Points on a hilly landscape, in no order, each with its height.
A ball rolls from a point to the lowest of its 2 nearest points, and stops where none of them is lower. Distance is the straight distance between rows; heights are no part of it.
Z_785 h=3.13: [3,-37,19,20,30,-11,11,-11,-2,2,5,17,8,19,-7,5,9,-19,13,-19,15,-9,-13]
Z_348 h=7.40: [-38,18,-40,11,-17,-22,14,15,4,-8,4,-9,-1,2,-5,3,-7,-7,1,30,8,22,-3]
Z_254 h=4.40: [46,38,8,-16,-5,40,16,27,-18,-31,24,-41,22,-22,6,-11,14,3,14,-17,3,22,-2]
Z_138 h=7.57: [-45,16,-55,-7,-26,-4,41,-8,4,19,8,-25,-15,-1,-6,4,-7,-19,-17,19,14,34,-43]
Z_147 h=0.90: [-23,-2,21,-6,-16,-3,-26,27,-28,-17,2,17,5,-9,-7,3,18,-7,9,-5,-5,7,44]
Z_181 h=3.16: [-11,25,17,-11,7,-15,27,-35,9,12,18,-27,-18,11,34,-31,6,35,-22,16,7,-41,27]
Z_326 h=3.93: [-15,7,38,-5,7,1,-4,1,-17,-6,41,6,-17,4,18,-13,17,-5,-3,7,-4,-32,39]
Z_497 h=1.34: [0,-42,-8,15,35,14,-13,0,-2,20,21,33,-1,4,-12,16,10,-15,15,-7,-8,-17,-32]
Z_996 h=3.69: [25,-12,4,-1,7,-1,-29,5,11,-3,-30,9,9,2,-2,2,-17,7,-4,7,-3,-5,11]
Z_806 h=3.41: [-7,31,38,-23,-6,-9,14,-31,0,2,18,-24,-20,16,32,-33,8,33,-18,9,-4,-34,47]
Z_632 h=5.44: [9,40,-5,-27,-10,21,2,27,-16,-23,29,-27,11,-19,10,-13,12,11,14,5,-11,12,31]
Z_272 h=3.73: [4,-18,17,15,-5,-22,-30,6,6,-17,-29,33,15,17,-16,17,-17,-17,9,-2,6,11,15]
Z_582 h=1.96: [14,-40,-8,3,25,25,-13,7,9,20,6,20,-9,-9,-13,10,5,-5,16,-4,-10,-15,-30]
Z_299 h=0.92: [-7,-3,-3,0,25,-9,-13,-6,16,4,12,3,-1,13,6,-21,-5,8,-5,29,2,-9,12]
Z_270 h=1.08: [-46,-11,-43,22,-4,-19,-14,-4,-2,17,-2,17,4,-8,-5,4,8,5,9,8,5,-9,-1]
Z_223 h=8.51: [56,24,17,-23,21,36,-15,6,18,-2,-11,-17,7,-18,6,-10,-5,26,-1,-3,-20,-7,-3]
Z_621 h=4.04: [-29,8,62,-16,-13,-20,2,-26,-11,-2,14,10,-12,32,9,-26,16,3,-13,-7,15,-20,46]
Z_106 h=1.66: [26,17,43,-10,0,21,10,15,-23,-15,7,-23,4,-7,18,-13,16,7,9,-15,5,6,24]
Z_833 h=3.68: [22,-12,30,12,33,2,18,-14,3,11,-7,-7,-5,14,13,-10,5,0,3,-7,11,-14,-11]
Z_207 h=2.51: [0,-28,34,14,9,-24,-24,-9,10,-12,-23,29,21,27,-15,0,-1,-14,7,-12,14,4,18]
Z_993 h=3.58: [-46,-5,-6,13,4,-37,43,-18,1,6,13,-16,-2,17,12,3,15,-5,0,-3,36,-10,3]
Z_452 h=2.66: [-9,16,0,-9,12,-21,9,-35,26,7,7,-21,-6,22,21,-27,-10,37,-21,25,9,-25,20]
Z_680 h=2.73: [-1,-21,-23,13,-10,-7,-22,1,4,22,-23,12,3,-11,2,13,-7,9,-1,-11,-2,-18,-1]
Z_752 h=3.32: [-47,4,21,1,-8,-34,33,-9,-9,-11,13,-11,-5,15,12,-2,21,-5,5,-6,23,-11,34]
Z_96 h=7.61: [-37,10,-41,-13,-5,6,45,-5,4,13,28,-21,-17,11,-9,-3,4,-28,-8,28,9,38,-39]
Z_27 h=0.62: [-18,-31,-4,21,34,4,-13,-1,0,9,31,36,2,9,-13,9,17,-19,18,5,-4,-11,-13]
Z_672 h=1.36: [-41,-1,-58,-8,-19,14,22,-10,-16,26,15,-10,-25,-17,0,-4,21,-9,-7,0,-4,12,-35]
Z_784 h=4.09: [39,25,10,-12,-8,21,22,28,-20,-31,8,-35,17,-16,2,2,3,-7,15,-18,2,27,7]
Z_759 h=3.36: [-6,-2,44,-12,18,1,-26,15,-1,-21,28,18,6,23,-5,-20,6,-16,4,18,-2,13,43]
Z_544 h=1.18: [-25,-1,-46,-2,-29,8,22,2,-24,17,-3,-12,-18,-33,0,10,19,-13,-8,-9,-3,12,-31]
Z_25 h=6.23: [1,30,-1,-16,-29,-3,-16,23,-4,-26,-12,-7,15,-7,-4,4,-16,1,-5,14,-8,25,31]
Z_615 h=4.97: [34,-6,-23,6,-11,-1,-13,-13,21,16,-46,-1,3,-12,-3,18,-28,27,-13,-12,0,-13,-23]
Z_652 h=4.70: [-42,4,1,0,4,-33,-5,-26,9,8,25,4,2,23,15,-15,2,25,-8,13,10,-22,29]
Z_953 h=7.70: [39,-8,-12,-26,-10,52,14,-3,1,10,-1,-20,-17,-18,-26,3,8,-26,-9,-9,-24,56,-62]
Z_694 h=2.02: [-16,-9,0,-1,-15,-2,-10,23,-30,-11,-7,3,6,-26,7,17,16,1,13,-21,-10,-8,25]
Z_580 h=2.03: [-23,-6,-32,13,-10,-16,-36,-2,6,19,-25,17,6,-9,-2,10,-14,7,-2,3,-1,-9,6]
Z_559 h=3.09: [-14,-2,-1,-2,11,-5,29,-1,-16,1,15,-12,-8,-3,15,-5,17,-4,-3,1,12,-15,4]
Z_988 h=1.20: [-12,-22,40,11,17,-15,-16,0,-4,-9,0,31,5,26,-3,-2,13,-19,11,-17,14,-9,23]
Z_243 h=2.70: [24,48,-8,-13,-27,-5,36,18,0,-31,-15,-44,14,-11,11,-5,-10,10,-10,-11,10,18,10]
Z_503 h=4.15: [-22,8,72,-10,-4,-7,-3,-16,-25,-5,38,10,-13,24,15,-24,21,-3,-6,-6,-3,-28,46]
Z_579 h=2.99: [16,16,21,-5,-12,-19,10,-1,5,-15,-30,-19,8,9,11,-11,-16,13,-8,-6,18,9,25]
Z_281 h=7.43: [28,-26,-27,0,10,29,-7,6,6,15,-2,10,-11,-13,-27,12,-10,-18,4,6,-22,28,-52]
Z_10 h=2.55: [23,-25,-13,-2,14,33,-11,20,-7,18,-4,10,-4,-26,-6,21,5,-1,15,-14,-22,-18,-17]
Z_337 h=6.93: [-12,0,-47,33,-12,-9,-11,5,14,8,-13,19,3,0,-25,16,-36,-23,0,21,0,32,-40]
Z_484 h=2.25: [-18,10,38,-27,-14,0,-34,19,-14,-22,13,18,4,10,-10,-17,9,-5,7,11,-4,14,49]
Z_808 h=2.59: [-23,-24,10,26,17,-25,7,-3,7,-10,3,21,11,22,-13,7,16,-26,16,-14,20,8,-7]
Z_398 h=3.23: [-8,-29,-30,17,-8,-5,-5,-9,-7,25,-25,17,-3,-18,-4,25,-5,4,0,-16,0,-11,-24]
Z_781 h=2.98: [6,-16,-10,-1,11,36,-11,18,-25,22,25,17,-18,-30,6,12,22,0,8,-10,-28,-35,-9]
Z_347 h=2.50: [22,-1,3,0,17,-4,-8,-4,21,0,-17,-4,9,14,5,-12,-17,10,-4,9,10,1,5]
Z_569 h=1.93: [-40,-20,26,19,-2,-26,-8,-5,-6,-18,1,30,7,22,-8,8,28,-20,17,-20,17,-5,24]
Z_489 h=2.26: [15,17,65,-15,3,10,3,22,-19,-27,25,-13,10,16,8,-23,13,-8,12,-10,11,18,37]
Z_681 h=7.58: [32,-16,-24,-7,-9,36,8,8,2,0,-8,-3,-14,-15,-26,16,-14,-25,-11,1,-23,44,-56]
Z_737 h=2.63: [-19,-9,14,7,19,-7,-27,16,4,-17,18,24,9,22,-13,-10,-1,-14,15,26,-9,14,28]
Z_437 h=0.82: [-17,1,-47,8,-25,-5,8,12,-21,14,-22,-4,-12,-36,8,15,10,3,-6,-11,-8,-5,-14]
Z_169 h=8.30: [56,10,0,-21,8,26,-21,9,18,3,-31,-7,3,-21,-3,2,-7,26,-1,2,-23,-9,-13]
Z_330 h=7.52: [-37,23,-48,1,-24,-18,36,1,6,8,2,-23,-8,-6,-2,6,-13,-5,-10,23,15,21,-22]
Z_822 h=3.50: [11,-18,35,18,37,-9,30,-11,-3,-1,9,0,-2,20,14,-6,13,-13,7,-13,20,-7,-6]
Z_162 h=3.08: [30,-17,5,-5,9,33,-22,27,-12,7,0,7,3,-28,-8,19,6,8,16,-12,-32,-10,5]
Z_716 h=8.04: [50,-10,-16,-15,-2,31,-11,2,18,20,-33,0,-3,-21,-19,20,-16,19,-2,-7,-21,-1,-38]
Z_815 h=2.97: [-20,3,29,-3,5,-12,25,16,-18,-17,28,-9,-3,12,13,-4,20,-10,10,0,9,-1,26]
Z_92 h=3.98: [-27,-18,9,29,38,-24,-3,-43,12,10,36,33,9,32,0,4,20,-1,6,-11,15,-31,-1]
Z_165 h=0.21: [-34,5,-50,13,-27,-10,-6,9,-12,17,-10,-2,-3,-26,-1,4,3,11,-1,6,-6,-4,-3]
Z_210 h=3.74: [-32,-18,-16,11,13,-17,46,-25,-6,14,17,-7,-11,10,7,-2,18,-12,-4,-14,29,-5,-28]
Z_649 h=4.85: [31,55,6,-30,-12,32,7,24,-19,-29,32,-49,27,-27,11,-22,18,16,16,-4,-7,9,14]
Z_424 h=8.71: [54,47,43,-18,27,43,11,-15,11,0,8,-33,-2,-15,25,-34,15,36,3,-3,-18,-26,-6]
Z_64 h=3.45: [41,47,-7,-12,-28,5,28,20,-14,-35,-19,-36,19,-17,2,6,-12,-3,2,-15,5,36,0]
Z_182 h=3.78: [-22,15,49,-16,2,-26,8,-28,1,0,18,-2,-9,34,17,-31,3,15,-16,6,7,-28,44]
Z_829 h=1.50: [-26,-15,-3,18,31,-6,-18,13,3,-9,26,33,4,15,-13,-1,13,-21,19,17,-8,1,5]
Z_663 h=6.10: [0,7,-18,17,-30,-23,-29,1,14,-14,-41,17,7,-1,-7,14,-41,-2,-10,8,4,8,6]
Z_830 h=4.45: [-25,-3,11,-1,-18,-29,-20,-14,6,-5,-21,14,6,17,4,-7,-9,7,-10,-2,12,-6,29]
Z_186 h=6.76: [-15,38,-20,-11,-22,-6,-2,30,5,-22,0,-18,15,0,3,-4,-18,5,-2,34,-7,26,18]
Z_576 h=3.79: [-1,3,24,-4,-18,-23,-7,-1,4,-18,-24,-3,5,13,4,-1,-11,5,-7,-1,11,3,32]
Z_584 h=2.04: [-8,16,-11,-8,21,-7,7,-21,29,7,19,-15,-4,11,12,-23,-8,25,-13,31,3,-17,3]
Z_682 h=3.56: [-7,-26,-30,17,-7,-10,15,-10,-8,15,-17,7,-6,-4,-10,20,-3,-17,-7,-20,9,10,-44]
Z_703 h=4.59: [39,-18,-3,-1,-5,5,-2,-15,19,26,-48,-3,0,-15,3,17,-18,32,-7,-28,-7,-23,-14]
Z_562 h=7.88: [53,-16,-20,-18,-20,36,4,2,22,24,-31,4,-8,-26,-33,36,-20,12,-5,-24,-38,10,-63]
Z_870 h=5.45: [23,9,20,-4,-16,2,-24,27,0,-34,-25,9,15,4,-12,5,-26,-13,2,6,-2,23,27]
Z_5 h=4.93: [-33,-5,7,3,2,-37,-12,-23,13,6,-6,8,9,26,6,-14,-5,15,-7,3,19,-14,28]
Z_46 h=7.06: [-12,-12,-58,24,-18,6,-15,-8,11,25,-10,19,-3,-6,-30,16,-28,-18,-6,13,-8,31,-50]
Z_766 h=3.75: [-21,-33,-28,14,9,-10,27,-23,-6,24,5,8,-9,7,-11,11,10,-19,-5,-22,18,9,-48]
Z_764 h=8.64: [53,34,27,-20,20,41,-5,-6,12,1,-5,-25,-2,-22,14,-21,12,38,-3,-9,-18,-24,-7]
Z_973 h=4.63: [22,-12,14,8,-18,-12,-35,19,8,-25,-32,28,12,13,-20,17,-30,-11,-2,8,-4,22,15]
Z_298 h=7.72: [51,-10,-22,-7,-19,36,3,13,2,2,-21,-3,-6,-32,-36,37,-22,-12,-6,-14,-28,34,-54]
Z_141 h=7.17: [-39,22,-22,-6,-10,-16,12,28,0,-20,19,-11,14,5,-13,-2,-8,-4,10,40,-3,29,12]
Z_364 h=3.67: [-13,-33,9,25,37,-14,-9,-27,9,18,12,30,13,25,5,5,10,0,8,-16,13,-27,-6]
Z_257 h=4.18: [-30,-12,9,17,38,-15,7,-29,6,5,48,16,-6,29,8,-10,13,-11,0,4,12,-31,-6]
Z_41 h=4.39: [-24,-4,16,7,23,-18,7,-25,7,5,34,2,-4,20,18,-19,10,9,-8,8,11,-39,14]
Z_693 h=5.59: [28,6,-17,15,-28,-10,-27,-9,25,-7,-49,8,7,-9,-2,20,-40,10,-17,4,1,1,-4]
Z_288 h=7.67: [-10,17,-32,-29,2,31,29,1,9,2,29,-30,-21,-2,-6,-17,2,-25,-7,31,-2,45,-42]
Z_787 h=7.76: [13,7,-32,-24,-7,44,16,-6,3,4,12,-20,-17,-14,-15,-4,10,-28,-14,12,-18,53,-52]
Z_524 h=2.69: [-6,7,3,-6,-6,-6,10,-12,-12,3,-5,-18,-9,-9,26,-11,15,21,-11,-8,1,-25,26]
Z_683 h=1.78: [26,37,1,-12,-18,-7,28,0,10,-24,-25,-36,7,4,13,-11,-10,17,-13,4,13,14,8]
Z_469 h=3.20: [20,-12,10,-4,28,35,-7,6,-13,18,35,11,-16,-19,11,0,18,-3,7,0,-23,-29,-7]
Z_686 h=2.67: [-5,7,52,-8,10,-6,11,17,-15,-25,24,-10,-1,18,11,-12,18,-15,11,0,11,8,35]
Z_599 h=7.24: [18,-19,-44,11,-5,21,-17,11,10,19,-18,21,-4,-10,-29,19,-24,-14,-4,13,-19,21,-50]
Z_198 h=6.74: [-13,9,-45,41,-28,-29,-25,-1,8,8,-32,20,3,-11,-17,21,-41,-10,0,12,7,13,-27]
Z_862 h=4.03: [21,-12,15,-7,-1,10,-33,27,-2,-5,-13,13,11,-8,-4,7,-2,5,10,-3,-15,-1,15]
Z_237 h=6.49: [-23,25,-34,32,-40,-39,-22,1,15,-5,-36,8,6,3,-7,21,-45,-1,-3,18,14,13,1]
Z_904 h=4.28: [22,-19,7,0,8,8,5,-14,0,25,-29,-3,-6,-10,10,10,1,23,-3,-28,-2,-35,-14]
Z_449 h=3.57: [7,-11,29,-6,21,15,-18,11,-16,-6,27,16,-12,-3,12,-3,17,-4,10,-2,-15,-25,21]
Z_266 h=2.22: [12,8,15,-11,-7,9,10,9,-20,-9,-4,-13,1,-17,25,-1,13,16,0,-17,-6,-13,25]
Z_872 h=3.99: [33,-30,29,9,24,5,4,-22,7,23,-21,8,1,12,11,0,-2,20,4,-19,3,-33,-6]

For each start below, name the point where the ball stops.
Z_806: Z_299
Z_953: Z_988
Z_449: Z_27
Z_649: Z_683
Z_398: Z_165
Z_872: Z_988
Z_652: Z_988
Z_862: Z_27
Z_5: Z_683
Z_337: Z_988
Z_210: Z_106

Call two points neighbours if one is among the 2 nearest of the other. Go from one point of each pair to the other, from neighbour to neighbour, staying as low as possible. Name the highest point that can't be avoided.
Z_27 and Z_988: Z_138
Z_106 and Z_165: Z_766
Z_106 and Z_27: Z_759
Z_299 and Z_106: Z_862
Z_988 and Z_683: Z_5
Z_147 and Z_106: Z_266
